Each row is a point on a landscape with many valleys, with its height.
From any point a ball rolls to the lowest of the 2 points nearest to it. It stops when none of these is lower. Distance is the straight distance between rows; heights are no part of it.
tel height 470: [-15   1  28 -21 -15  28  -7 -22   0  -2  19   0 -14   3  -5   5 -11  21
  -2   3 -20  -3 -19  -4  16  -3   1  12  -5 -10 -11 -25  -9   7 -14  -7
  10 -17 -27   9   8  37   0 -26   2]
fem height 668: [  3  -8  -6  20 -18 -15 -13   0 -23   3  -1   0   6   6   9 -15   7  -3
  -1 -22 -12   9  -7  17  20  22  29   1   4   9  29  -3  32  -3   2  -1
  -8   3  10 -22  -8 -21 -28  17  -1]
Rep height 144: [ -3  29 -12   3 -14  -8  -5  -4 -12   3  10 -13  -5 -11   8   6  -3 -11
   6 -18  11  -5   8  -6  -9 -13   0   3   3  -8   8   1 -24  -4  20 -18
  -3  26   1  13  -1  10  11   8 -21]
todim height 476: [  0   1  13 -18  19  -4   3   4  16  12 -16  -3  -3   1  -1  -1   6  -1
  11  20  26   1  19  -7 -21  -4 -10 -10  -8   6  -5   9   0 -14  14   6
  -2  11   8  -7  -4   5  13 -12   8]
nep height 646: [-11   7   1  -7 -13  15  18 -10   3   9 -11  -3 -18 -10   4  22   7  -1
  26  11 -32   3   3 -21  -8 -15  -1 -11 -13 -18  -3  -2 -14   4  -4   3
   7  -3  -3   2   7  19  10  -9  -4]
vivar height 712: [-17  15  14  19  -6   4 -18   4  -2 -11  16   3  32 -14  19 -12   2  -8
   6  -9 -14  -3  -3   9  42  22  29 -22  -2   0   8 -12  14   1  12 -18
  -2 -18   2  -8   0 -22   0  -1  10]
Dasa height 620: [  8  17  25   8  -5 -14  -1   8   3   3   5   2   8  16  14  -3  10 -10
   3  28  13  -1   5  11   8  15  -2  -8   2 -12   4  -7  -3  -6  13  -5
   1 -13   5  16  -1   0  35 -23  15]
nisiv height 426: [-16  16  29  -6  -9  11  -7 -11 -19  -2  16  -9   3   5  -1   8 -16   9
  -3  -1   0   3 -12  -9  21  -1  14   8   0 -17   4 -23 -15  13   9 -12
  13 -19 -20   7   6  19  15 -29  12]
bobip height 432: [ -3   9 -27  20  17  -5 -12   7   6   7 -23  -3  23 -20  -4  10 -17 -10
  -5 -17 -12 -10   4 -13  -4 -13   9  -5 -11  -5  12  12   0  -9  -7  14
   8  26   5 -19 -11   3 -27  13 -10]
Pezem height 722: [-19  -8  21   7   9 -15 -10  13 -12   6  -2  11  -1   3  17   4   1   0
 -25   3   2  -3   8   3   9  24  19   7  20   6  14 -16   9   5  -5 -12
  14   1 -17  10 -18  16  -1 -24   2]
Kifi height 374: [ 10 -26   6   0  -5  15   0   3  22  18 -11   3 -17  14  -2   9   3  -1
 -17  -1 -27   8   9 -16 -14  -2 -27  13  -6   6   8  -6  10  -1 -19  18
   2  16   1 -13   5  17 -18 -10  -5]
gese height 548: [ 22   2  -8 -20  -6   6  -4  -6   1  -1  12 -13  -1   1  -2  -5  -7  12
  22 -15 -10  -3   5  -6 -17   5 -14   3   5  -1  -6  -1 -15   9  20 -10
  -2  -4  -1  17  19 -11   6  21 -10]
pupen height 508: [-13   0 -10 -14  -3  -3  -6  -1   4   2   1   3  -2  -7   1  -8  -7   5
   1  23  -4 -11  -8  -1  10 -19  14  -4  -2 -14  -3   2  -4   8   8  13
 -12   0   0  -9  -8  -7  -4  -2   7]
Bemi height 421: [ 10  25  -1   5   2  -7   7  -5   1 -13   7 -20  -7 -16   9   2  25  -1
  14  10   4   0  -9  -4 -10 -16 -10 -16  -5  -7 -24  10 -16 -16  14  -3
 -12 -16  19  14   8 -26  25  26   2]
fura height 730: [ 13   8   8 -11  -9  -3   8  -3  -9 -15   9   5 -11  11 -13   4  -3  -3
   9   3  26  -9   4  21  -7 -16 -11   8   0  -9 -20  -2 -25   0  -1 -26
  -3  -1  -5  13  -2  12  32  -1  -4]
dagep height 652: [ -7   8 -20  27 -22 -19   9  14 -17   1  -8   6  -7  -3   4  16  -8  -9
  -6  -2   7   8   6   4 -19 -13 -10   5  12  -6  14   5 -28  15 -12 -18
   2  16   8  10 -10 -12   4  11  -7]
Fen height 631: [  8  -2 -26  15 -41  -3 -12  -2  -2  15  15   5  -8  -8  -5  -5 -13  -3
  -2 -23 -10 -14   1  -4  30  12  11   3  -2   4  28   9   0  16   6  -9
  -2  15   5  -7   7  -4 -15   9  -2]
zemi height 857: [ 16 -12 -14   1  -2 -13   4   1  15  -8   5  12   3   1 -11 -23  26   8
   6  18  12   0 -13  15   7   0 -10   1 -10  24 -23  13  12 -21  -3   5
 -31  -3  30  -7   4 -48   7  29   7]
naso height 539: [ -9  -8   1  -4   7   4 -13  -3  -6 -16   2  15  16   0 -14   1 -17  -2
 -16   6   6  -6 -10   0  11  -4  10   0   0  -7   2  -9  -2  15 -11  -3
   4  -3 -12  -7  -9  11 -10 -12  11]
Nolo height 683: [  0 -28  -7 -35  -9   8  32   6   5  12  -5   0 -25  10   9   3  27  16
  -4  15  19   0   2   5   1   2  -2   4   1  20 -22  31  20  -5 -15  18
  -5  -5  -5   7   7  11  -5   7  -4]
tinel height 680: [  7  -1 -28  27 -16  -2  12  -1   3  -1   4   9   0 -16  -8   8  -6  -4
  12  -6   7   2   2   8 -18 -22 -27   4  -9   6  -1  13 -13  -1 -15 -25
  -8  20  15  -1   2  -8   8  26  -8]
Meke height 392: [ -3   1 -14   6  20  10 -13  -8  11   0  -6  -5   7 -11 -15   6 -23  -6
   2 -10 -24  -9  -5 -25   1 -13   5   0  -4 -11  13  -6 -15   3   0  14
  16  16  -7 -19  -3  20 -14  -8   2]
gifa height 384: [  6 -16  13   3   9  -6  19  12  11  19 -16   3   1   7  13  13  23  -5
 -18  -5  -7   3  21  -5 -11  22  -5  -1   4  14  -7  10  27 -19  -8   9
  13   2  -4  -1  -2  24 -15 -15 -13]
Zirur height 684: [-10  14   5  23  -4   9   4 -13 -12  -1  -2   1   1  -6  15  11  -7  -9
  -4 -11  -5  15  -4 -14  -2  13   2 -15  18   5  21   0 -12  13  -2  -2
  17 -10  -3   0   4  -7  -6  -1   7]
Guni height 469: [ 23  17  -1  -9   3   9   2 -11   7 -18   3 -12  -8  -9 -18  -2  -5   1
  11  16   7 -15  -7  -1   1 -23 -11 -12 -15 -15 -21  18 -14 -12  13   3
 -13  -5   7   2   0 -10  26  20   6]
kif height 434: [ -5   6 -15 -14   4  13  -8 -21   6  19  11 -17 -11 -15 -14   1 -29   3
  14  -2  -4 -21   0 -16   4 -16   1  12   0 -10   8   6 -24   3  15  14
   0  27 -12 -14   3  21  -4 -10   1]
ratab height 329: [-16   6  17  -1   1  15 -26 -24   9   9  21 -25 -21   5   3 -21 -11  18
  -9  -7 -20  11 -15 -11 -14   2  -8  24  11  10  17 -21   7   1   2  16
   2   3  -7  -3  12   1 -29 -23  -8]
Ligu height 468: [  3   0 -19  -3   8 -10 -11  -5  -1  14   8 -19  13  -1  -1 -11   8  15
  11 -20 -15  -4  -3  -3  13  23  20   5  13   3   3  -1  14  -5  16  17
   8  -6   1   3   5 -14 -18  11 -11]
Kamu height 737: [-17   7  17  17  20 -12  -1  14 -23 -19 -24  10  13  -1  12   2   6 -10
 -25 -10  10   9   9   2  -2  19  14 -12  12   7   8  -3   6 -10  -7  -5
  13  -9  -4   4 -18   2  -3  -8   3]
tago height 567: [  8  -5  -4  17  12   4   2   6   4 -35  -6  24  25  -4 -19   0 -11 -15
 -12   0   9  -6   0  11   3  -7  -8 -14 -11  -5  -7  -1  -2   2  -9 -12
   7  -7  -5 -10 -12   5  13  -2   7]
ren height 626: [-10 -11 -20   3 -11 -19  -1  20  -9   7 -14  14  -7   2  12  12   6  -3
 -18   7   1  -3  21   5 -13   1   3   8  11   6  -3   0 -12  10 -17  -4
  -1  10   2  11  -6 -13 -14  15  -5]
ruliv height 625: [  3  -3 -15   3 -15   5  11 -11 -12   5   7 -23 -11  -2  -5   5  -9   8
  27  -6  14  18 -16  -5 -15 -11  -3   8   6  -7  23  12  -6  13   7   1
  -2  -2   5  -2  21 -19  -3  22   2]
vosuf height 650: [  6 -32   4 -31   2  11  29   4  26  22  -4   8 -17   8 -11   4  19  18
 -10   3 -10  -9   6  -5  -1   1  -7   7  -4  18 -23  13  20  -4 -18  24
  11  -4 -12  -2   4  34 -13 -15  -9]
zok height 592: [  3   1 -15  19  -2 -22  13  24   5  -2 -28  12   4 -10   8  13  13 -12
 -21   9   7   1   7  10 -16  -3 -19  -2  -1  10 -22  10  -3 -16 -23  -4
  -8  14  20  12 -16 -15   5  20  -3]
dovef height 376: [-16  26   8   1   6  -7  -8  -7 -11   8  17 -14  16   7   4  -6 -24   2
   4   5  17   2 -10  -8  19  14  15   8   9 -10  12 -11 -18  17  24 -15
   7  -4   0  14  -4  -1  13 -28  17]
vatul height 691: [ -9   7  12  15 -10   4  -6  -9   5   3  11  -6  14 -13   8   2   3  -3
  15   6 -18   4  -7 -10  34   6  17 -12 -10 -21  10  -5  11   1  12  -9
   3 -11  -1  -6   6   7  -4  -9   3]
nin height 841: [ 14   0   1   7  -4  -2   4 -10   1 -12   2   8  -1  -1   6 -14  20  -3
   4   5   8   4  -8   9  20   3   5 -16 -15  11  -6  20  19 -19  -1   4
 -20 -14  16 -16  -3 -31  10  24   4]
rulug height 653: [ -9  17   5   7 -12  -5   5  -6 -15   6   6 -21 -12  -4  20   4   8   5
  11   4   1  17 -11 -10  -6  -6   7  -5   8 -10  15   2 -15  13  15   3
   0 -21  12   7   8 -25  11   5   2]
posi height 618: [-20  -1 -13  12   5   6  20  -3  -7  -1  -4   6  -2 -10 -11  17 -16  -5
  15   2  -3   1   0  -7  -4 -25   2  -2  -4 -19   1   0 -23  20  -2  -7
   6  -1  -8   2  -3  16  15  -4   2]
dib height 368: [  3   3  -2  11  17 -13  -2   4   5   4  -7  -4  30   0  -4  -9  10  -9
  12  -1   6   7  11  10  -8  23  -7  -5   4  11  -1   8   6 -12   3  10
  -5  -3  15   1  -1 -33   2   6   1]
pabez height 514: [-21   5  -5  12   2   9   8 -10   2  14 -20  10 -30  -9   8  23  -2 -10
 -21   0 -23  -8   0 -24   3  -1   2  -7   2  -1   1   1 -15   6 -24   6
  14   7 -16  -4  -7  38  -4 -23   5]
fadu height 578: [  3  20 -12  -2  -7  -1 -18 -12  -1  -9  34   2  11  -7 -11 -28  -8  -1
   1  -9  18 -14  -4  16  39  16  19 -11  -8   4 -12   5  12  -3  18 -17
  -3   7  10  -4  -7 -11  10   8   7]
rabem height 649: [  6  -6 -10  27 -23  -8 -18   1  -5   9   7 -10 -11  -1  -6  -8  -4  -6
 -14 -19 -21 -10 -20   0  42  22  26   2   4  -4  32  -7  14  15   8   8
   2   4   0 -13  -3  -5 -28   2   5]
vul height 825: [ 15 -17   3  -7 -14   8  -2  -6   8  10  -5  16   6   4   8  -8  22  -4
   8   1 -13   5   6  -1  16   8   1 -15 -10  18   1  18  22  -7  -4  10
  -7 -16   8 -18  10 -17 -15   8   4]
vimi height 545: [  6 -18 -19 -26  -3  -1  -9   9  -4 -12  -1   1 -19   8  -2  -9  -8  13
  -8  -2  16  -4  -2   5 -18 -19  -5  30   8  -4  -9  11   2   6   5   3
 -15  13   3  -6   1  -7 -12  29  -1]
fada height 464: [-16  -5 -13 -11 -20   5  19  -4 -13  12 -17 -10 -43   2  -1  22 -12  -4
  23   2  16   8   1  -4 -25 -31 -10  15  -7 -11  11   6 -15  16 -10   3
 -15  19   2  -9   4   7  12   7   0]
Kuz height 515: [ 11   1  -4  44  13  -8   0  12   0 -23 -13  13  26 -10  -1  -1   6 -16
  -8 -23 -10   6  -6   3  -4  12  -1 -17   2   9   2   9   4 -11 -18 -12
  -1  -3   7  -6  -7 -29 -10  29 -10]
gifeg height 630: [ -2  -3  13   1 -22 -11   0  15 -22 -15  -1   9  -8  10  -2  16   2  -1
  -7   4  -7  -1  -8  12   4 -13  10  15   2 -23  -1 -18 -19  17   1 -13
  -1 -12  -4  10  -1  12  11  -2   2]
Mulo height 317: [-14  26  -4  15  27 -20  -9   4   1 -11   6  -9  35 -10  -9 -12 -18  -1
   0   2  21   2  -1   3  11   8   7  -4  10  -4   4  -6 -16  -1  15 -14
  12  13   1  12 -13  -1  18 -20  10]
Tegon height 558: [ 19  10 -11  41  16 -19  13   6   8 -20  -5   2  13  -5  -6  -3  14 -11
 -17  -5  12  -4  -8  12  -7   7 -20  -2   5  12 -17   7   6 -27 -12  -7
  -2   8  21   3  -7 -20  14  22  -6]
viza height 409: [-11   2  -4 -17  14  10  10  -3  -8   0 -25  -6 -30   9  -2  19 -14  -9
   0   0  14  10   2 -12 -33 -29 -17   7  10   0  11  -2 -24  12  -9   8
  -3   9  -5  -3   0   0  11  -4   7]
lem height 302: [ 13 -10  29  11   5  13   1  -7  20  12 -11   4 -19  12   2   0  16  -5
 -16   1 -22   1   7 -17   0  10 -10   1  -9   4   3  -2  25 -16 -13  22
   9   2  -9 -13   4  36 -19 -30  -4]
nirun height 609: [ -4   2  10  16 -11   4  -2 -19  11  24  13   8 -15   2   6   4 -10  -3
  -2   1  -9   3   7  -8  14  21  -6  -4   6   9  19  -4  -2  10  -7 -10
  15  12 -16  -2   6  21  -1 -31   5]
Tino height 557: [-17  -4 -15  -4  -4  11  23   3 -13  -5 -23  18 -28   0   1  29  -3 -10
 -14  -8  -4   5   6 -19 -21 -14  -5   2   0   5  -9   3   0  10 -36   5
  10   6  -9   2 -10  29  -2   0   2]
Pezi height 275: [  5 -14   8  14  14 -10  10  20  12   6 -17  15  35   7   4  -5  27 -13
  13 -12 -19  15  17  16  -7  23   5  -6  -2  22  -3   5  30 -21 -12   8
  -4  -7   3  -8  -5 -21 -13  11 -10]
tufu height 675: [ -2 -17  15 -44   3  10  -8  17   7  -5   3   0  16  14   3   0   4   8
   7   9   1  -5  12   5 -23 -11 -13  11   0   3 -20 -18  -1   9  15   0
  -4  -6  -1   9   8  -3  -5  -2   1]
kul height 474: [ -9   8 -20  33  21  -8   2  14  -2 -17 -15   4  31 -27  -3   8  -3 -22
  -6  -8 -14   6  -3  -3 -14 -19   1  -7 -11   5   4   3   8 -13 -15  -4
  -4  11  14 -11  -9 -18 -18  27  -1]
Lel height 670: [  2   4   9  -2 -16  12  -5  -8  14   3  -4  -3  -1  -9  -1   3   3  -5
  30   4 -22   5   6 -13   1 -19  -7 -11 -20 -18  16  -2   6   5  13   4
  -2   2  -4 -18  14  17  -1  -1  -5]
Menap height 575: [ 17 -24 -18 -32   7  -3  -9   5  -3  -9  -1   4  -5   9  -6 -15  12  18
  -8  -2  -1 -11  -8   7   5   6  11  17   3   9 -23  16  16  -7  -1  10
  -9  -7   3   3  -2  -6 -16  32  -4]
gifi height 518: [-19  -1  36  -5 -11  18   2 -22   3  11   7   2 -31   9   5   6   0  11
 -15   8  -7  11 -13 -10   0  -8  -5  11  -1  -2   9 -22   4   6 -20   5
   4  -9 -17  -4   3  30   1 -44   4]
noga height 501: [ 23  12 -10  -6  -4  13 -16  -8   4 -33  18 -16  15 -13 -18 -14 -21   7
   6  -9   4  -7 -19   9  10 -22   1  -4 -16  -9  -8   6  -4  -3  11  -6
 -18  -7  11   3   8 -15  14  33   3]
pup height 414: [-17   1  -4   4   6   4 -12 -23  -3  18   6 -26  -8  -8   9 -10  -1  13
   2 -12 -13   2 -17 -18   9   9  15   6  11   5  24  -6   7   2   4  26
   4   4  -7 -13   7   4 -30  -7  -8]
goze height 438: [  3  -7  17   1  30 -15  -3  20  -2   2   5   2  42  14 -12 -21  16  -1
  13   1  22   8   9  36 -12  18  -4   6   3  22 -11 -14  24 -21  10   8
  -7  -7  10   6  -8 -31   4   0  -2]
neka height 509: [  9  -6  -8 -24   1   8 -15 -10   3  -3  25 -17  14   7  -8  -8  -4  16
  24 -14 -19   6 -10   0   0  10   3   6   9  -1  11 -15   7  15  13   0
   7 -16  -7  12  22 -16 -16   9  -6]
Tofat height 418: [ 15 -25  14 -30  21   3   8   7  18  13 -18  -9  -9   9   0  -3  14   4
   5  14   4   0  21  -7 -19   4 -19   3  -8  10  -9  12  21 -16  12  27
  -7   5   6  -8   4   3  -9   3  -1]
Mif height 247: [ -1  24  -2  30   6  -8   0   5  -9  -1   2 -19  21 -15   3   1  -7 -12
  15 -14   6   2  -5  -7   3  -3   8  -5   7 -22  14  -1 -10   0  18  -8
   9   9   2   5  -2   8   9  -4  -9]
tad height 510: [ -6   3 -11 -33 -13   6  -4  -5 -15 -14  -3 -10 -34   6   0   5  -7  11
   7   3  22  -3  -1   8 -17 -38  -7  19   0  -9  -7  18 -24   6  -1  -3
 -20  10   0  -3   2   4  10  24   2]
voku height 807: [ -3 -19  29 -10 -13  18   9  -6   8   0  -2  16   9   7  16   3  22  -1
  -1  14 -18  11  -1   0  16  11   4 -21 -10   6  -5   4  21   6 -19  11
   0 -29  -7  -9   9  -4  -7 -17  12]
kir height 472: [ -6   4 -11   7 -13  -8  -9  -5   1  17 -25   6 -31  -3  16  11  -7  -9
 -31   8  -4 -11   6 -11   3   2   2  -7   2  -1  14   6  -8   3 -13  12
  -2  17  -7 -12 -14  12 -14 -15   9]
ror height 373: [ -6 -11   7   4   8  -4   6  17  -7  -4  -7  10  27   4  14  13  18   1
  -3 -24 -30  13  11   2 -17  19   9  -3   9  14   8 -11  20  -7 -11   4
  16 -12  -9   1   4  -4 -28   7 -18]
kivit height 494: [ 11  -5  14 -21   8  -3 -18  11   0  -7  15   3  37  15  -4 -25  16   6
   1  -9  18  -8   9  26   9  25   9   8   0  21 -28  -9  29 -17  17   1
  -8 -16   5   5  -1 -20  -4   8  -1]
zuzef height 706: [  8  -7 -15  -8   1   1  19   6  -1 -10  -6  12  -3   1 -15   8  -3  -4
  14  -2  14  -4   8   9 -32 -26 -25   8  -4   2 -21  11 -16  -3 -10 -10
  -6  14   4   8   2   7  27  18 -12]
zab height 711: [ -1 -16  14 -37  -1  12  18   1  -1   1   3   6 -15  17  -1   0   7  13
   7  19  39   2   3   7  -4  -6  -3   6  -4   5 -19  15  14   1  -7   9
  -9  -7  -5  -3   3  13  13 -13   9]
pizo height 788: [  5 -17  18 -15  11  19  17   6  19  11  -2  18  16   9 -10   7   8   3
  10  15  -6   8   8  -7  -1  12 -15 -16  -5   3 -11   7  11   0  -9  15
   7 -19  -3   1   9   3  12 -21  11]
Mefat height 437: [ -9 -13  -6  18  -3  -5   3  13  -9  -7   8  20  21  -4   6   0   2  -1
   0 -20 -26  13  -2   9  11  25  18  -8  12   4   9 -11   7  13  -7 -19
  19 -11 -15   5   4  -2 -17   3  -7]
Ganop height 490: [ -5  -9  -1   4  -7   4   7  -3   0   6  21  -1  10   9  -3   2 -12  15
  23  -6 -11  14  -6  -2  -2   7   3   5   6  -5   8 -17   7  23  -1 -14
  19  -9 -11   7  17   2 -11 -10  -9]
gepo height 339: [  6   3  -6 -10  26  13  -8 -12   3   3 -24 -10 -13  -2  -2   6 -20 -10
 -13  -4  -6  -9   8 -22 -27  -8 -13  -2   3  -7   4   3 -23  -2   8  22
   6  11   1  -5   0   5 -10  -3   3]
Guto height 769: [ 25 -21  10 -42  15  29  12   2  18  10   7  11   2  18 -22   6 -10   9
  12   7  11  -4  15  -1  -9  11 -20  -1  -6   3 -19   7  -4   0   1   9
   9 -12 -19   9  10   8   4 -11   8]
duz height 700: [  1   2  13 -37  12  15 -16  -1   3  -7  -4   2   6  10 -10   2 -13   7
   2   7  -3 -10  12  -4 -15 -21  -7  12  -1 -12 -11 -16 -15   2  16  -1
   1   0 -10  -1  -2  26   6 -17  -2]
kalif height 698: [-10 -11   1   5  -2 -20 -10   9 -10  23   4   5   3   2  19  -9  13   6
 -14   5   5  -2   5  17  21  28  21  -3  14  12   6 -10  19   9   5   3
  -6  -5   0   4 -13 -12  -9  -8   4]
Bobo height 651: [  1  -8  13 -26 -12  -2  -5  17 -14 -18  12   9  16  15   5   0   4   8
  -9   6   0  -2   0  19   2  -3   5  13   6  -6 -14 -20  -6  10   1 -12
   1 -15  -2  21   0  -8   4  -1   1]
kega height 556: [ 14   1 -15   2 -25   6  -9   3  -7 -20   7  -4   8 -15  -9   4  -8 -10
  18 -14  -7   0  -2   3  -4 -38   2   8 -18  -9  14   4   8   4   0 -15
 -16  14  10 -16   7   8  -9  29 -18]
remoz height 589: [  9  -9 -19 -12  -8   4  11  -6  -4  -9   5   4   5  -3   4  -2   8  11
  18  -6   3  15  -1   3 -16  -7 -11  -3  -4  13  -6  16   7   4   2  -7
 -10  -8   8   6  13 -21   0  27  -7]
Didis height 428: [ 12 -14  -9  -4 -15  -2  -8  -8  -1  14 -15  -5 -32  -3   6  12  -2   5
 -20  -3 -16   3   0 -17  -3   1  -6   9  -2  -3   4   4   8  -3 -11  19
   1   9   3  -8   4   7 -26   6  -1]
fegu height 647: [  6   9   7 -10  -8 -12   3  13   2   9   8  -1 -17  11  21  -4  20   2
  -4  33  29  -6  -2  15   8   4   0   1  -2  -2 -16   7  -1  -8  12   1
 -13  -7  14  16  -5 -13  25  -5   2]
zem height 540: [  6   0  -5 -28  -4   1 -21  -2  -2  -4  25   5  14   7  -2 -23   2   5
  -8 -17   7 -18   9  14  24  29  15  -6   1  20 -19   1  16   4   7 -10
   3 -12  -1   4  -2 -13  -7  12   3]
peret height 754: [ -7  19  -8  38  14 -28 -12  -1   7  -5   5 -11  23 -14  -1 -22  19 -11
  -3   0   2 -15 -10  27  23  16  14  -4   7  21  -8 -17  10 -29   3   0
 -18   2  25  -3 -18 -44  10  11   1]
Ziker height 529: [-10   5  -4  -7   9  -5  23   2   3  25 -13   5 -18  11  -9   8 -11  -6
  18  25  23   1  17  -3 -16  -6 -13  -5  -4 -11   2   6 -14   6   4  -3
   6  14 -12   4   0  20  29 -28   4]
rak height 571: [ -7  -2  13   0  -2   5  13  -3   7  29   0   5  -5  12   9  11  -8   1
  14  22  -5   9  14 -10 -10  15 -16  -4  11   3   8   0 -12  13   0  -6
  18   6  -9  16   6  14  10 -34   8]
vipap height 473: [-12   5 -33 -11 -16   2  -6 -10  -3  15   9  -7 -15 -11  -5  -5 -16  10
   4   2   8 -24  -6  -1  17 -19  14   2   1  -6  -2  11 -29  19   7  -3
 -11  18  -7   2  -4   7   2   7  -3]
zul height 330: [  8 -26  28 -25   7  11   2  -3  10  20  -3  -4 -14  16   9  -6  24  11
  -7  -3 -11  12   4  -7 -17  16 -16   8   9  20   1  -1  23 -13  -3  29
  -5  -9  -1   1  14  -2 -24 -11  -3]
gov height 203: [ -2 -17  27  -3  -5  11  -7  -9  15   9  10  -8 -15   6   4  -7   8  23
 -15  -1 -28   9 -15  -5  -4  16  -9  12  16  10   1 -22  19   1 -15  17
   2 -13  -9   5  12   3 -26 -20  -6]
nugi height 607: [ 17  11 -27  15 -12  -9 -13  -8   1  11  17  -3  -3   1  -3 -20  -8   0
  10  -9  18 -12   0   4  29  24   9  -6   6   9  15  17  11   1  17  -1
  -7  14   9  -8  -2 -19  -3  10   5]
nop height 673: [-16   7  -7   1   2 -22 -13  10   7   9   4   8   6   1   7 -12   2   0
 -11  22  25 -12   6  17  18  12  17  -4   5   7  -9 -10 -10   2  13  -7
  -9   3  11  13 -21 -19  14  -7   9]
san height 271: [  2   8  16  -4  28   2   1  -4   1  -2 -22 -11  -1  12   2   1  -4   2
 -15  11  -4  -2   5 -22  -5   6   3  -7  10 -14  -9  -2 -15  -7   6  19
  10  -8  -7   5 -11  16   5 -20  10]
sig height 182: [ 12  26  14  -4  25  -4   2  -8  -9 -14  -9 -12   1  11  -1  -3  -2  -3
   2   5  24   5   0  -6 -17   0  -1  -6   9 -15  -7  -1 -18  -8  22   1
   3  -8   7  10  -6  -2  25   2   7]
kifa height 590: [-20  -4  -8  15  12  -2  35   3 -12  -6 -30  13 -17   0  -8  21  -8 -14
  -3   9   7   8   4  -8 -14 -12   7 -11   1 -11  -1  -4  -5   9 -29   1
  10  -4 -13   2 -19  31  20 -19  -2]
Nipo height 610: [-11  16  16  17 -10 -19   3  10 -12 -32  -3  -4  12  -8  -8   0  -1  -8
  -2   3   4   6 -19  16   8 -30  18   2 -11 -29  13 -21  -6  10   5 -16
  -3 -11   5   0  -1   0  19   0  -2]
vono height 528: [ 17  -1  -2 -15 -15  18 -15 -15  -5 -22  14  -7  -7   4 -22  -1 -22   4
  14  -5   3  -8 -18   7   9 -24   0   3 -16 -15  18   3  -2  14   7  -9
 -11  -1   1 -11  16   3   3  15   2]
Lusif height 565: [-25  -2  23   4  10  19   1 -16  12  14  11  12 -28   6  -5   5 -18   5
 -15   5 -18   1  -7 -14   1  -2 -11  19   0   4  -2 -22 -14  -1 -15   1
  15  19 -27   2  -1  49   7 -51   5]
lobid height 266: [ 11  19 -14   9   3 -15  -6   9  -7 -18   3 -22  -4 -16   2  -2 -10  -8
   7 -13  18   0  -2   7 -32 -31 -17  10  -2  -3  14  -1 -19 -11  18 -15
  -9  19  20   5   2 -10  10  31 -14]
Sodaf height 595: [ 11  -1  15  15   8  -4  15  13   1 -17  -9  15  11  11   0   2   4  -8
 -10  18  18  13  -5   5  12   6  -4 -16  -7 -16   3  -2  14  -3  -7  -1
  -2 -20   4  -4  -8  -4  22 -16  11]
das height 448: [ -1  -8 -13  10  18  -9   3  12  11   7 -16   8  15  -7   5   8   4  -8
  -2 -11 -19   1  21 -10  -9   3  -2  -5 -11   1  -2  12  14 -12  -5  -1
  15  16  -1 -12  -5  24 -21   5 -18]
Noz height 733: [  3  15   0  47   3 -15  -7  11   0 -19   6   0  17 -15   2 -18  12 -11
  -5 -13   6  -7 -14  14  39  23  17 -16  -1   5   2  -6   6 -14   9 -23
  -6 -11   8  -3 -11 -34  12  11   7]
pimep height 605: [-21   6   4  24  -7  13   1 -19  17  33  18   3 -23 -12  -4  -2 -18   9
   1  14 -28  -2 -12 -19  27   5   3   7  -5  -4  18  -9 -13   8  -8   1
  18  18 -24  -2   5  37   1 -43   4]
ran height 585: [  8   3   1  12  -3 -17  -3   9  -3 -35   8  -9  16 -10  -6  -2   6   0
  -6   0   0  -2 -10  15  -9 -30   0   4 -17 -21  -7 -10  11 -10   4 -14
 -17   4  19  -9   1   1   6  17 -17]
luf height 611: [ 11 -24  -4 -39   6  18  -5  -9  13  13   5  11 -10   9  -8 -13  11  16
 -16   3  -4 -13  12  -6   5  13  -2   2  -1  20 -22  16   9   0 -10  21
   1 -14 -12  -7   4   2 -23   5   5]
godof height 350: [  2  25 -21  16  -3 -23   4   4 -10   4  -6 -30 -11 -23  16   6   8  -7
   1  -8  11  10  -9   5 -14 -12   1  -2   2  -4  -3  12 -12 -12   5  -5
  -9   8  20  14   1 -28   5  30 -12]
nunas height 750: [ 27  -6   6 -25  11  17   7  11   2 -22   5  10  15  10 -12   2 -10   5
  -6   8  22 -11   2  11  -9  -1 -21  -1 -12   0 -31   1  -6  -3  -3 -11
   0 -11  -5  19   0   6  19   5   8]
Selo height 713: [ -8  20   2  25  -3  -6  -8   6 -28 -12   3   8  11  -2  16  -6 -11 -16
 -20 -23  17  10  11   5  -1  16   7 -13  16  10  25   5  -5   1  -1 -16
   8   7   2   2  -8 -18 -14  14   3]

Where does a ball stop that starts at each point below?
vatul -> lem
tufu -> Rep
Kamu -> Pezi
rabem -> Pezi
zemi -> Pezi
pimep -> Rep
